Points on a hilly landscape, in no order, each with its height.
From any point a ball takes the steepest step (drop divided by distance) to one of its 2 nearest points. It stops when none of these is lower. Distance is the straight distance between rows; heights are no part of it.
z961 height 6.97: [137  60 192 111  93 113 173 123 140  85 147 109 128 105 136 164 112  99
 155 153 100 103  85 141 128 119 161 134 109 193 107 106 115  73 133  71
 123  50 114 155 127  96]
z960 height 5.38: [128 154  69 140 140 141 150 147  92 165 100 100 191 169 163 104 168 122
 127 145 161  93 181 123 140 193 131 122 106 125 169 124 127  89  83 114
 162 113 104 101 165 116]
z446 height 4.48: [104 146 148 136  93  41 136 123 119 140 166 196  90 129 117 169 106  70
 159 137 184 169  79 168  89  85 105 154 190  68 133 143 120 160 106  71
 103 121 127 130 131 127]
z823 height 6.39: [165  78 157 117 108 139 150 147 144 119  89 100 152 142 149 185 135 110
 115 106  56  81 133 109 136 190 177 145 100 159 121 145 108  39 157 125
  84 110  97 142 132 100]
z59 height 6.21: [106 117 167 111 126 133 134 128 152 110 172 142 104  25 130  59  53 143
 134 192 175 147  85 140 132  41 128 155  88 157 127 112 144 150 107 139
 151  91 114 133 147 113]
z799 height 4.83: [109 126 139 137 109  64 132 110 133 142 179 180  98 101  90 136 118 119
 162 124 159 190  66 158 106  73  97 150 147  68 128  70 143 159 109  80
 120  94 176 130 134 110]
z85 height 2.43: [105 128  95 144 107 168 139 159  95 143 150 100 177 134 191 103 188 130
 117 127 146 133 124 103 125 169 122 134  91 171 139 111 104 112 124 135
 104  78 161 113 195  84]
z673 height 5.93: [107 157  87 189 147 124  93 172 110 123 141 154 106 140 170 120 151  78
 152 137 194 128 189 121 127 124  98 151 157  80 175 138 141 149 124 106
 138 129 118 142 154 138]
z611 height 0.42: [115 129 144 134 124  84 137  99 160 106 122 167  94 113  38 133 114 127
 169 167 113 121 128 162 120  76 151 141 137  53 153 105 161 163 131 103
 138 145 140 166 114 177]
z265 height 3.15: [141 178 123  93 171 111 134 109 151 128 100 112 136 119  94 144 131 152
 170 104 104 172 132 147 135 127 102  79 133 104  82 105 159 162 107 125
 195 153 131 122  83 153]
z393 height 4.09: [120 162 111 129 162 149  96 143 137 122 148 113 116 104 137  62 140 171
 105 124 133 142 112 117 137  96 110 123 137 139  54 115 145 160 104 142
 170 125 166 104 111 169]
z783 height 4.91: [ 95 128 125 159  98 153 166 114 130 106 164 124 133  88 125 112  76 105
 121 148 165 147 100 153  93 102 119 161 164 131 162 109 102 161 111 183
  81 110  90 119 143 131]
z95 height 4.07: [129 139 142 116 122 100 136 119 169 113 157 165  76  69  73  98 102 177
 120 136 141 186 113 133 117  58 126 126 137 101  90 109 174 183 137 131
 142 122 162 126  95 157]
z113 height 7.34: [176 163 161  95 110 124 167 126 162 137  85  65 161 109 114 110  58 126
 157 136  89 146 118 146 132 152 162 114 138 181  78 123 142 132 104 174
 170  84 108 141 111 144]
z843 height 5.74: [123  86 166 120 151 136 120 119 157 136 164 130 106  73  83  99 123 198
 102 147 137 109 115 127 142  72 123 116  90  83 168 104 157 121 159 141
 167 161 133 131 107 172]
z811 height 7.13: [161 169 155  97 123 113 100 150 179 156  97  88 112  86 125 139  54 128
 141 125  98 130 120 134 112 115 159 105 159 186  65 160 161 158 113 157
 179 105  98 163  93 153]
z442 height 2.89: [117 128  90 139 104 129 181 132 137 120 135 147 163 137 104 131 169 151
 145 168 152 148 139 140  92 123 105 132  89  93 189  90 132 152 141 136
 126 109 134 124 158 153]
z417 height 3.89: [149 102 127 116 134  56 168 112 129 132 110 170 121 142  73 220 175 115
 173 109 124 152 133 145 120 140 127 104 126  79 122 117 153 111 124  52
 139 105 112 152 109 118]
z116 height 6.18: [106 118 107 151 175 161 103 122  69 126 151 127 136  98 162  92 160 123
 144 155 173  82 150 117 143 131 104 130  87 182 125 123  80 120  69 132
 168 120  75 137 140 140]
z286 height 4.27: [159 108 166 129 127 175 107 147 141 135 115  56 151 134 167 132 102 139
  98 136  93  73 143 100 161 158 152 107 131 186 123 161 136  95 192 158
 116 146 143 134 126 139]
z779 height 5.26: [125 121 107 157 128 167 121 152 107 168 111 123 154 140 177 109 113  97
 105 149 145  68 137 122 110 154 164 182 100 141 183 147 105  77 105 140
  89 124  75 124 178  94]
z183 height 7.87: [ 90 129 122 106 121 158 160 126 122 128 140 118 168  99 137  98 136 156
 158 198 134 119  92 139 121 123 130 161  47 177 165  68 122 115  85 114
 142  86 134 123 181 110]
z416 height 5.15: [101 124 139 146  86 150 179  98 145 100 155 129 130  64  81 110  61 161
 112 173 167 134 144 144 130 103 120 138 137 101 209 119 147 145 139 179
 108 150 108 124 132 139]
z737 height 4.51: [120 108 134 121 200 119  75 129 123 135 150 164  93 101 146 162 136 118
 118  68 144 159  73 130 124 102  94 127 123  57 115 109 115 131 133  98
 120 130 112 104  96 107]
z49 height 8.11: [127 159  85 112  95 106 213  91 107 112 121 134 169 141  93 100 124 135
 179 145 159 180 130 145 122 133  99 112 109 153 125  71 121 157  59 103
 175 107 133 120 146 114]
z967 height 5.73: [166 128 161 128 148 129 121 135 137 135  68  88 138 160 131 171 141  98
 180 119  80  80 140 135 116 146 170 120 143 138 109 150 152  98 131 122
 161 140 100 170 106 156]
z264 height 5.90: [144  83 120 127 104 101 147 115  97 142 128 134 133 162 132 187 157  85
 137  74 131 131 147 113 137 165 126 129 135 123 148 110 118  77 119  86
 102 112 114 143 139  60]
z974 height 3.73: [139 117 158 111 125 131  68 122 128 154 144  78  95 130 116 155  89 101
 106  59  59 131  85 128 143 130 139 107 186 143  97  96 104 133 136 138
 100 128 163 136 103 102]
z758 height 5.03: [104 132  80 129 129 147 138 130  98 155  98 148 154 180 152 107 126 119
  91 153 168  83 201 127 133 174 130 138 128 118 200 163 119  87  98 112
 116 159  89  97 148 107]
z499 height 4.11: [107 128 149 132 106  87 103 128 139 128 144 166  89 135 118 179 109  81
 138 106 168 135 114 146  82  88 114 154 167  97 161 179 129 153 145 112
  91 168 106 158 112 130]
z993 height 4.00: [164  57 125 119 140 120  80 120 108 141 129 172 106 191 143 147 148  94
  81  63  62 117  95 110 143 142 151 155 118 111 110 116  80  95 158 112
  59 165 148 106 123  47]
z29 height 4.52: [139 145 151 144 186 118  98 117 112 112 132 125  90  89 132 108 135 113
 151 129 111 108 128 142 159 108 138 134 128 151  42 124 100 134  86  90
 192  97 118 146  85 166]
z640 height 5.04: [109 176 117 124 183 101 120 116  99 113 123 149 103  97 144 117 144 109
 171 154 157 118 146 142 163 104 108 146 125 125  88 148 127 141  81  40
 188 119 113 132 118 156]
z886 height 5.16: [127  87 144 145 129 151 130 112 117 111 118 138 119 135 113 160 156 173
  95 122 109  88 197 108 159 147 129 111 112 106 186 158 136  95 210 164
  90 181 127 144 117 152]
z797 height 6.67: [174  61 162 100 126 124 137 153 143 124 131 101 160 154 147 197 177 116
 123  71  47 109  85 102 129 180 154 121 108 118 109 117 131  57 177 110
  93 127 148 127 137  80]
z493 height 5.99: [ 83 124 117 121 132 144 153 118 115 123 144 143 151 131 169 121 109 118
 133 174 209 134 118 149  88 106  90 131 109 137 185 143 118 133  99 117
 135 137  79 104 143 134]
z968 height 6.05: [157 117 120 183 139 117  72 144 124 140 112 143  63 156 121 142 188 125
 111  86  85 107 170 108 135 136 169 132 147 125  68 138 126 125 161 120
 133 141 154 155 107 149]
z835 height 2.78: [ 98 150  76 106 126 130 145 136 116 152 128 126 169 164 134 117 142 149
  83 108 155 148 141 145 122 151  93  94 135  92 151 147 108 138 108 135
 125 144 133  61 146 130]
z430 height 4.54: [118 132 139 100 110 134 161 115 136 143 115 108 167 156  95  99 128 153
 120 176 120  79 139 147 131 129 143 122 120 139 172 125 150 126 117 121
 147 153 148 118 142 168]
z295 height 5.21: [132 109 163 155 113 112 127 112 114 110 171 132  82  91 113 139 124 107
 143 113 138 164  89 133 125  91 128 140 154 131  87  86 120 155 129 108
 120  73 155 156 116 130]
z10 height 6.48: [110 186 124 108 123 135 182 120 120 122  96 131 166 146 148 100 102 148
 170 209 189 103 179 130 114 121  88 130 129 170 160 159 169 133 101 104
 167 146 102 132 102 158]
z664 height 5.72: [104 150 116 121 159 137 149 115 126 118 120 129 150  97 145 117 108 116
 134 146 155 154 114 148 129 124 112 136 119 129 107 119 119 134  87 122
 135  89 105  89 141 122]
z123 height 2.30: [155  75 174 125 126 163 127 126 121 139 166  77 130 112  97 122 154 167
  71  85  63 115  95 119 172 164 167 119 106  82 152  81 124  91 178 127
 100 131 181 113 132 126]
z515 height 5.97: [115 118 160 121 128 123 142 120 158 121 167 139 122  66 105  47  76 187
 139 201 164 116 118 133 144  49 108 138  83 127 155  96 174 141 122 138
 184 157 149 130 135 147]
z876 height 4.49: [138 117 101 140 177 162  54 162 118 144 146 150  94 144 160 131 194 164
  71  51 109 140 118  91 119 129 101 122  98  85 133 120 110 130 176 164
 119 174 140 116 105 117]
z845 height 5.57: [131 100 140 154 132 143 105 116 112 115 161 113 104  92 127 110 147 114
 141 121 103 109  83 121 136 104 145 143 104 174  80  80  77 124 108 113
 121  53 149 158 130 123]
z294 height 6.55: [127 134 108 159 181 132 110 133 110  94 120 131  96 142 134 159 192 131
 159  92 133 155 186 105 161 145  94  97 133 100 119 117 154 127 167  85
 144 135 164 140 106 129]
z559 height 5.96: [145 148 173 122  74  76 126 126 144 126 113 137  66 116  98 181  72 104
 136 140 128 131 155 142 110 122 176 125 190 152 109 199 173 153 153  99
 111 131 116 179  94 160]
z840 height 4.12: [138 112 138 119  97 120 138 150 141 164 155  97 137 122 116 140 160 151
 113 107 164 163 145 117 118 130 117  89 137  92 156 131 195 139 163 134
 136 143 154 119 143 121]
z492 height 3.17: [130 121 164 133 124 152  88 130 144 123 141  82  98 115 115 135 106 122
 121 110  95 119 118 133 123  95 138 120 174 127 131 110 138 155 166 149
 116 154 160 149 119 141]
z377 height 3.74: [175 134 158 123 103 178 136 165 143 157 117  40 185 117 168 102  95 146
 116 165 103  77 115 100 141 161 165 110 106 215 113 136 131 100 141 173
 147  98 145 154 153 155]
z702 height 4.03: [138  95 129 147 183 124  59 153 127 127 131 170  71 132 157 170 156 105
 112  60 113 152 126 114 110 114 114 141 134  63 113 141 119 144 180 139
  92 175 118 121 103 106]
z916 height 4.10: [101 148 108  93 141 168 129 102 132 124  90  93 179 165 126 111 155 158
 142 139  85  82 129 128 152 145 117 125  89 161 148 126  77 102 106 135
 146 144 142 127 130 155]
z765 height 3.39: [121 112 131 110 103  65 172 119 146 152 120 172 148 143 105 207 146 108
 178 134 148 161  84 152  83 128 114 130 131  75 150  91 146 118 122  80
 103  90 126 136 143  86]
z343 height 4.53: [110 161 111 132 127  79 134 124 127 103 176 179  79  83 104  78 117 145
 124 134 177 173 124 137 134  71  96 137 142 111  70 130 145 179  74  87
 176 116 142 113 108 166]
z282 height 3.10: [104 111 105 110 113 121 155 130 104 165 139 135 173 149 168 156 150 122
 102 112 131 144  95 129 115 166 112 147 103 159 125 111  80  95 106 123
  72  73 120  91 169  69]
z622 height 4.90: [136 106  99 131 119 138 101 167 123 194 110 127 142 162 157 117 125  94
  78 114  84  72  94 122 120 152 179 175 126 127 135 149 104  73 126 131
  67 136 132 100 192  63]
z595 height 5.35: [133 148  75 152 141 128  31 188 131 156  99 171 106 181 182 119 153  73
 118 100 127 103 154 100 108 131 141 182 148 100 137 178 142 130 153 133
 108 191 141 145 161  88]
z40 height 3.60: [135 121 155  90 115 122 145 119 159 130 149 123 119  94  97 144 120 178
 119  96 132 198 100 125 116 102 105  91 121 122 103 110 163 158 163 142
 125 111 171 121 104 125]
z436 height 4.58: [148 107 103 117 148 134 135 105 112 132  71 135 147 195 141 153 143  99
 116 107 122 106 191 124 163 197 144 125 119 122 145 176 118  75 125 100
 107 176  92  94 123  93]
z730 height 3.38: [177  79 146 122 163 110  58 140 137 146 104 167  88 168 155 205 149 105
 125  53  46 119  96  98 105 137 146 137 111 122  87 138 105 110 183 144
  89 166 116 148 101  90]
z526 height 7.88: [124 165 113 171 145 181  97 139 122 137 124  70 162 103 158  68 122 104
 134 130 118 107 122 127 153 166 142 142 144 174 100 122  84 111  74 201
 138  91 121 122 160 143]
z439 height 4.97: [123 124  86 148 149 154  20 157 104 137 133 164  87 162 191 104 149  78
 108  84 103 108 113  88 136 116 133 175 124 144 121 149  89 124 135 136
  85 158 153 148 166  56]
z479 height 2.24: [127  93 130 114  95 103 126 120 121 173 147 132 142 156  87 153 160 124
 101  86  76 130  79 134 128 148 139 132 150  74 143  65 105 107 126 117
  65 102 177 112 151  75]
z852 height 5.22: [153  98 165 104 104 107 100 147 139 164 128  95  96 125 136 150  63 100
  83 130 124  90 114 132 129 111 167 119 162 187  92 182 131 113 138 106
 122 108 107 136 121 121]
z20 height 2.25: [145 151  89 119 125 103 171 122 165 111 104 160 151 126  67 131 157 172
 150 147 114 167 133 145  98 115 120 118  88  66 117  86 153 180 131 154
 157 117 147 128 129 177]
z47 height 6.73: [131  83 174 127 107 143 146 135 131 117 148  97 124  80 137 127  66 105
 134 200 137  84 101 141 132 111 176 148 100 205 148 126 127  93 124  97
 126  55  87 155 144 107]
z216 height 5.80: [132 127  70 148 185 182  42 150  98 135 117 143 136 165 203  71 171 123
  70  77  92 129 126  87 180 173 135 141  99 141  95 147  80  78 146 141
  88 140 175  77 158  58]
z79 height 5.14: [129 114  88 145 139 154 111 140  80 107 120 114 158 186 156 134 207 105
 150  76 104 127 177 100 157 184 114 109 109 121 183  85  96  89 141 124
 133 129 142 155 156  78]
z597 height 3.65: [119  81 157 137  96 119 153  91 128 107 149 151 109 134  90 190 127 112
 141 121 159 148 120 145 109 112 109 111 146  92 205 147 147 126 184 120
  78 169 116 142 123 111]
z927 height 8.03: [105 162 127 106 124 172 147 140 144 119  97 104 172 110 168 106 118 155
 155 202 145 107 133 109 104 130 119 158  89 192 141 143 144 121 128 136
 115  88 135 135 147 133]
z583 height 1.43: [127 137 123  69 149 105 137 135 168 132 110 144 159 157  84 157 175 173
 134 141 107 147 103 139  91 126 119  92 101  73 125 134 174 165 151 126
 130 156 150  99 122 163]
z327 height 5.27: [135 148 133 131 152 139  84 159 133 157  87 107 115 112 157 143 124 122
 154 134 136  59 170 106 129 122 134 145 122 148 137 159 166 107 126 123
 162 147 103 189 123 146]
z563 height 7.22: [129 111 164 143 125 118 184 101 127  81 107 118 125 113 120 147 119 101
 159 170 131 124 137 147 149 134 160 140 133 145 100 137 153 100 135  72
 124  80 117 131 120 135]
z387 height 5.18: [105 113 102 100 142 114 142 111 142 114 148 178 117 119  99 144 141 180
  99 126 187 157 137 142 115 101  73  85 103  90 170 158 137 144 135 103
 146 171 114  95  88 156]
z454 height 7.86: [124 174 109 150  90 156 182  95 118 111 107  92 176 150 114  69 101 143
 139 157 137 144 181 135 151 171 110 123 143 171 136 120  98 136  86 183
 139 113 131 107 130 167]
z796 height 8.15: [109 143 146  98 102 156 180 123 160  98 129 119 169  87 130  95  81 174
 115 194 134 125 103 136 101  99 118 148  82 170 136 132 115 151 137 186
 120 110 114 123 137 161]
z540 height 4.01: [105 118 113 140 140 127  86 145 119 139 160 157  82  99 151 113 156 136
 118 119 195 123 142 113 128  88  92 147 111 146 118 169 127 140 115 109
 137 123 119 141 127 126]
z300 height 7.09: [157 112 171  82 108 106 160 117 153 157 128  84 163 123  84 159 122 151
  89  96  63 154  84 151 132 171 173  89 144  92  92 120 133 130 145 153
 100 125 141  81 116 139]
z64 height 4.88: [115 120 106 104 161 152 112 126 123 123 146 140 126 124 121 133 181 205
  95  85 139 141 117 106 122 107  81  95  76 103 155 119 100 137 150 157
 143 159 128 119  93 163]
z627 height 3.42: [126 136 103 115 154 120  98 145 131 158 117 128 123 140 155 134 148 137
 101  87 161 132 154 120 122 130 105 108 142 129 101 171 142 140 120 127
 153 154 108 106 114 124]
z71 height 4.66: [129 100 129 121 106 161 105 116  80 125 149  85 145 143 149 128 167 124
 109  41  90 130 142  90 176 191 126 107 120 166 147 100  52  90 130 159
 110 114 136 147 138  77]
z951 height 5.37: [116 201 102 121 160 107 177 123 159 102  91 158 149 102 121  78  80 115
 151 186 140 161 118 175 121 109 131 147 139 102  75 130 138 158  68 124
 169  86  99  80 133 157]
z266 height 6.15: [126 161  61 135 182 144  32 140 137 153  75 143 106 172 170  97 164 142
  83  77  90 126 180 101 166 180 133 123 133 141  67 181 115 102 136 135
 115 169 162  79 121  94]
z173 height 4.20: [137 130 121 108 122 128  88 113 116 163 121 108 122 158 120 165 143 139
 101  25  80 159 121 107 142 168 111  98 159 142  98 104  69 121 126 160
 101 113 151 130  98  93]
z941 height 3.14: [133 115 134 121  94 176 134 168 128 159 145  57 179 108 172 112 136 148
  91 131 102  98  89  98 141 165 163 134  93 185 134 126 115  90 153 148
 100  89 169 131 192 104]
z507 height 8.23: [111 177  90 128  78  89 226 103 122 111 125 173 154 112  99 105  72 128
 173 197 196 185 126 161  87 117 118 136 112 139 167 100 149 164  55  98
 152 106 101 117 151 115]
z225 height 6.49: [130 178 171 139  93 125 159 111 143  69 135 118 111  98 126 111  36 101
 164 171 164 146 136 148 111  89 130 135 195 148 124 166 162 180 124 157
 156 150 107 161  90 184]
z186 height 3.52: [116 156  76 107 177 147  95 120 129 128  86 121 160 199 125 103 185 153
 122 123  90 100 153 122 160 160 106 103 114 108 130 136 100 115 130 104
 140 174 176  86 121 145]
z551 height 5.31: [155  82 134 172 124 140 100 141 116 165 150 106 113 121 128 129 149 110
  88  97  89  79  89 119 138 128 175 152 123 135  95  98  71  91 133 138
 106  84 133 137 150  99]
z331 height 8.33: [113 134 112 134  71 106 223 111 120 126 129 155 162 159 105 129 102 113
 138 197 195 163 111 171  69 132 143 118 147 104 188 128 154 137  99  98
 115 116 104  92 149 124]
z700 height 5.01: [106 195 100 137 148 131 174 126 136  80 126 148 158  90 141  13  51 132
 158 208 160 136 138 148 137 102  97 148 134 142  84 115 131 157  31 170
 186 125  92  84 139 162]
z704 height 6.26: [109 136 107 158 128 101 107 138 130 103 135 158  87 148 111 146 168 111
 154 127 167 151 171 126 129 119 102 119 158  64 158 134 171 161 156  80
 131 153 170 145 127 147]
z706 height 6.91: [149 180 173  80 122 104 155 122 175 111  73 130 104  93  92 148  51 146
 162 180  93 119 151 138 125 107 161 112 139 173 108 177 164 142 138 139
 179 117  80 194  70 171]
z212 height 8.27: [134 146 143  92  97 139 200 105 144  77 134 133 149  65 119  54  20 152
 130 184 149 174  99 141 118  94 131 137  95 195 105 119 111 166 102 201
 153  91 107 102 141 125]
z854 height 6.90: [156 102 149  87 117 112 167 139 140 149 122 102 179 145 126 171 174 149
 117  98  90 141  88 127 129 180 149 109 112 119  83 110 128  87 146 113
 118  90 146  94 136 120]
z321 height 4.78: [148 111 147 108 138 160  83 156 126 162 111  83 127 128 191 130  84 104
 108 122 135  70 139  98 136 129 136 124 129 211 121 190 123  97 131 121
 137 138  96 146 129 112]
z815 height 2.51: [117 108 144 137 127 160 135 109 115  85 144 105 131 155 133 153 152 118
 139  97 106 147 120 118 113 117 105 110 143 136 151 108 106 148 183 156
  90 148 157 133 123 140]
z371 height 6.47: [108 117 187 142 104 107 119 146 156 137 162 137  82  51 139 110  54 103
 135 192 174 110  97 147 117  62 158 176 129 158 152 158 135 128 120 112
 134  75  83 166 138 127]
z83 height 2.96: [115 137 136 138 171 144 119 128 158  99 111 143 133 136 130 141 136 143
 122 151 137  97 138 144 111 103 109 124 131  85 143 148 129 141 162 170
 142 186  89 108  98 193]
z979 height 6.07: [164 114 136 122 119 135 141 128 145 152  71  86 175 175 110 155 166 122
 138 110  52  82 135 130 134 188 180 119 108 123 131 125 102  71 130 149
 145 134 112 150 134 152]
z618 height 5.41: [123 139  86 155 180 183  38 147 105 134 106 132 123 152 178  88 186 119
 116 101 104  70 127  89 168 145 133 136 102 134 121 127 109  94 138 130
 134 154 172 133 157 103]
z280 height 1.55: [135  66 148 138  83 138 131 131 108 156 187 113 110 133  95 125 162 142
  58  89  85 126  88 119 148 142 145 141 138  87 167  95  94 118 187 138
  53 140 169  94 147  85]
z289 height 5.68: [163 114 112 165 107 129  91 145 114 154 122 101 111 153 129 128 163 120
  99  88  89  93 138 107 157 154 171 123 139 185  47 135 107  97 117 115
 132  95 158 139 134 112]
z988 height 5.71: [152 104  99 125 119  96  43 154 109 146 119 175  99 229 157 119 170  82
  94  81 103 136 152 104 130 132 151 150 153 105 126 175 149 132 179 114
  83 209 165 119 151  51]
z457 height 5.45: [121  86 146 146 152 144 102 130 138 139 168 134 103 116  80 122 155 180
  69 122 117 101 150 118 139 124 126 104 121  42 184 130 146 130 193 158
 106 196 137 109 112 157]
z384 height 7.99: [117 164  96 116  82 137 233  90 107  95 128 115 195 141 109  67  91 159
 134 175 151 170 142 153 132 152 110 109 103 139 160  84 110 157  79 155
 152 148 141  89 147 154]
z690 height 6.43: [143 125 139 154 104 126 126 127 114 114  76 140 106 174 144 181 123  61
 162 122 112 110 167 116 107 152 155 172 150 160 128 170 114 106 150 110
  70 117 101 184 122 122]
z429 height 7.57: [105 114 152 136  91  95 174  89 104 105 168 157 113  63 110 125  99 122
 175 175 190 169 103 153 124  94 126 139  99 177 140  99 125 140  86 104
 145  72  94 154 136 107]
z197 height 6.70: [141 174 160  89 118 137 192 105 135 118  71 105 146 108 111 136  55 135
 179 186 146 112 168 137 127 135 133 114 133 170 161 164 169 113 102 119
 180 124  72 176  75 149]
z156 height 2.32: [106 142 151 145 130 117 113 122 174  86 146 150  91  98  82 134  93 133
 113 142 125 109 120 168 105  69 137 135 177  79 137 147 133 171 135 173
 135 181  85 127  84 198]
z462 height 3.16: [129  73 138 136 112 120 112 131 110 113 149 150 107 187 126 182 179 105
 142  81 115 147 129 111  96 111 107 109 137  91 189 128 126 130 201 130
  79 169 143 155 124  99]
z558 height 2.97: [139  95 159 118 129 160 125 121 125 139 178  83 115  99 109  80 124 171
  79 100 102 140  65 125 147 106 131 120 116 111 131  64 118 133 147 133
 119 118 179 102 122 135]
z665 height 5.61: [168  83 171 107  91  82 106 135 136 143 118 120  75 156 111 203 110 107
 122  94  96 116 150 122 128 133 167 102 164 182  83 179 149 115 162  84
 118 129 126 175  98 119]
z237 height 7.69: [121 162  97 146  88 147 152 127 113 168 128  69 182 150 136  87 128 122
 108 102 113 155 133 128 142 181 130 126 162 141 121 105  84 122  71 188
 124  84 139 101 166 122]
z752 height 5.82: [117 141  91 175 194 170  79 148  92 122 132 117 135 113 174  89 172 113
 133 125 152 105 152 107 168 147 109 134 112 119 115 113 112 116 100 123
 151 113 136 118 149 129]
z316 height 2.83: [125 130 122  73 128 130 111 108 136 132  95 114 162 208  98 156 178 142
 110  83  64 136 124 131 137 191 135  87 128 102 134 142 107 121 152 124
  89 177 163  96 114 133]
z346 height 7.73: [ 82 114 122 138  99 116 198 108  90 130 165 141 150  93 133 116 110 124
 151 195 161 163  89 155 109 129 133 157  80 170 157  64 117 118  58  99
 115  57 106 102 176  78]
z117 height 7.36: [134 141 147 148 127 118 170 115 111 102 131 144 125  67 129  94 123 144
 181 190 177 138 145 124 118  84 123 139  85 181  96 119 141 157  90 143
 195  79  82 169 124 156]
z28 height 4.62: [105 126 136 140  96 178 134 155 152 145 149  96 140 101 135 117  98 112
 113 148 118 102  91 131  96 102 132 176 148 145 174 122 101 145 156 179
  64 111 123 129 165 115]
z138 height 6.25: [ 94 157 108 123 131 159 172 125  82 121 121 122 171 153 181 119 123 116
 172 191 202 117 166 127 103 159  93 134 106 197 182 147 129 117  78  89
 139 119  79 126 129 109]
z862 height 8.24: [108 144  81 132 131 124 170  81  91  94 154 144 140 115 111 119 136 131
 159 110 161 185 121 140 128 124  65  92 122 130 138  67  74 168  59 138
 166 101 115 134 116 127]
z236 height 4.96: [ 92 179  86 149 137  83 138 118  94 105 148 173  91 100 131 121 119  92
 147 128 187 179 142 149 155 117  91 135 160 111  91 132 134 159  66  48
 134  92 142 120 130 137]
z672 height 2.31: [150 137 121  91 177 106  93 134 152 154 109 135 115 147 100 171 181 172
 128  82  76 152 101 134 103 144 130  79 124  79  78 124 152 158 142 122
 149 155 138 101  75 150]
z88 height 6.17: [152  89 150 149  83  90 129 119  98 143 132 147 102 173 140 195 107  63
 126  87 131 127 120 121 110 137 136 149 180 151 111 141  96 118 139 125
  66 117 107 154 125  68]
z464 height 6.00: [102 156  99 141 172 145  52 170 142 140 114 146 121 158 177 106 147 152
  97 125 141  78 195  85 146 140 104 123 150  99 144 172 179 127 165 152
 135 208 144 111 127 136]
z273 height 2.19: [118 135 110  66 108 120 166 110 129 139 128 117 185 179  91 129 155 161
 108 115 108 165  93 139 120 156 109  83 121  92 133 115 113 150 136 120
 110 152 173  71 131 147]
z466 height 3.84: [148 193 149 105 167  99 134 112 133 107 125 126 103  76 111  92  84 125
 175 126 112 168 114 145 153  95 125 120 146 130  46 108 145 178  77 121
 224 123 126 137  83 154]
z902 height 6.24: [107 198 159 112 100  76 125 114 151  89 119 166  76  99 106 148  70 112
 151 145 144 140 135 152 121  92 139 143 185 133  95 190 147 179 107 104
 157 153 112 169  87 193]
z982 height 4.77: [156  74 172 137 142 150  89 137 137 115 125 103 105 138 143 156 120 135
  88 120 101  95 183 101 177 161 156 112 145 133 138 167 175  93 218 128
  88 177 142 131 122 118]
z193 height 7.12: [152 145 155 150 159 118 149 127 127 114 129 114 111  72 132 130 130 160
 156 144 164 142 167 119 139 101 106 102 118 138  83 144 180 148 138 146
 199 120 104 151 100 181]
z270 height 3.61: [124 126  97 131 138 104 122 128 118 150 115 163 146 173 155 174 163 103
 121  89 123 150  98 121  95 141 105 141 142 112  83 112  81 138 121 127
  93  92 131  99 139  99]
z223 height 4.59: [115 180  93 143 174 160 123 127 124  96 143 116 159 101 149  25 117 157
 147 160 152 125 147 117 159 116  77 122 121 141  87  95 128 155  66 176
 191 136 138 101 131 172]
z107 height 6.86: [136 141 145 167 175 131  97 131 116 109 121 122  76 103 130 149 163 160
 149 108 116 141 186 110 151 116 113  89 138 109  85 136 181 144 167 127
 177 152 139 161  75 191]
z609 height 4.50: [178  90  79 149 109 140  63 163 111 174 114 150 126 196 170 116 168  89
  84  68  61  98 103  85 143 154 174 169 121 132 113 135  90  87 149 157
  89 159 157 131 178  32]
z421 height 4.87: [134 107 144 111  68 116 174 103 150 131 141 111 130 105  54 105  88 163
 101 150 123 126 126 143 128 106 149 120 126 127 152 107 147 145 124 158
 134 128 139 138 137 148]
z757 height 4.08: [135 114 143 126 149 120 155  83 117  95  89 133 136 186 111 170 128 109
 124 132 123 108 171 145 143 171 138  94 157 127 133 192 125 111 154 114
 114 179 105 108  94 150]
z304 height 1.54: [107 167 126 151 137 104 143 130 167  81 128 185 106 107  90 124  98 125
 171 182 162 123 149 153 108  84 108 139 153  45 182 138 159 171 119 141
 159 180  88 151 106 192]
z178 height 3.53: [132 130 155 135 137 121 140 103 129 108 106 127 138 161  87 152 126 134
 141 140 128 107 169 137 112 138 130  72 172  76 167 162 167 142 147 161
 143 205  97 129  89 191]
z329 height 4.26: [156 122 161 120  86 175 141 169 173 135 137  57 152  92 133 133  89 151
 124 165  86  98  90 118 112 110 153 139 111 170 154 120 136 136 183 193
 112 104 133 174 152 152]
z606 height 7.74: [101 143 141 153 124 100 190 100 124  86 161 182 111  50 141 138  94 120
 201 195 237 196 127 161 109 100  99 130  99 129 178 129 153 143 100  99
 154 104  82 144 130 126]
z339 height 5.56: [130 101  95 165 131 131 112 148  98 137 132 142 120 145 155 144 181  99
 136 103 168 128 181 104 138 149 122 144 107 113 178 116 140 108 139 100
 125 119 121 151 164  80]
z109 height 3.55: [120 123 116 141 161 163  67 144 121 130 171 129  82 109 130  66 154 171
  79 102 130 126  88  94 132  95 121 140 113 135  91 102 118 127 129 106
 110 108 191 114 106 137]
z204 height 7.53: [142 159 137 123  92 123 162 105 132 150 110  77 166 138 114 128  79  94
 143 104 107 165  98 152 125 149 132 124 192 147  98  98 108 142  86 176
 123  91 119 122 133 124]
z269 height 5.70: [117 136  79 163 181 137  36 174 145 113 112 192 100 186 168 115 150  96
 108 135 139 104 177 109 135 132 112 152 148  44 153 173 151 134 170 121
  98 212 140  98 135 122]
z897 height 2.84: [121 114 141 110  96  76 142 125 147 183 121 144 129 124  80 163 123 123
 117 119 108 137  83 150 107 118 147 145 154  92 103 102 150 124 111 100
  89  76 151 116 148  90]

For each start below, name the point where the ball stops.
z854: z85
z961: z85
z212: z85
z902: z85
z107: z815
z237: z280
z862: z280
z88: z815
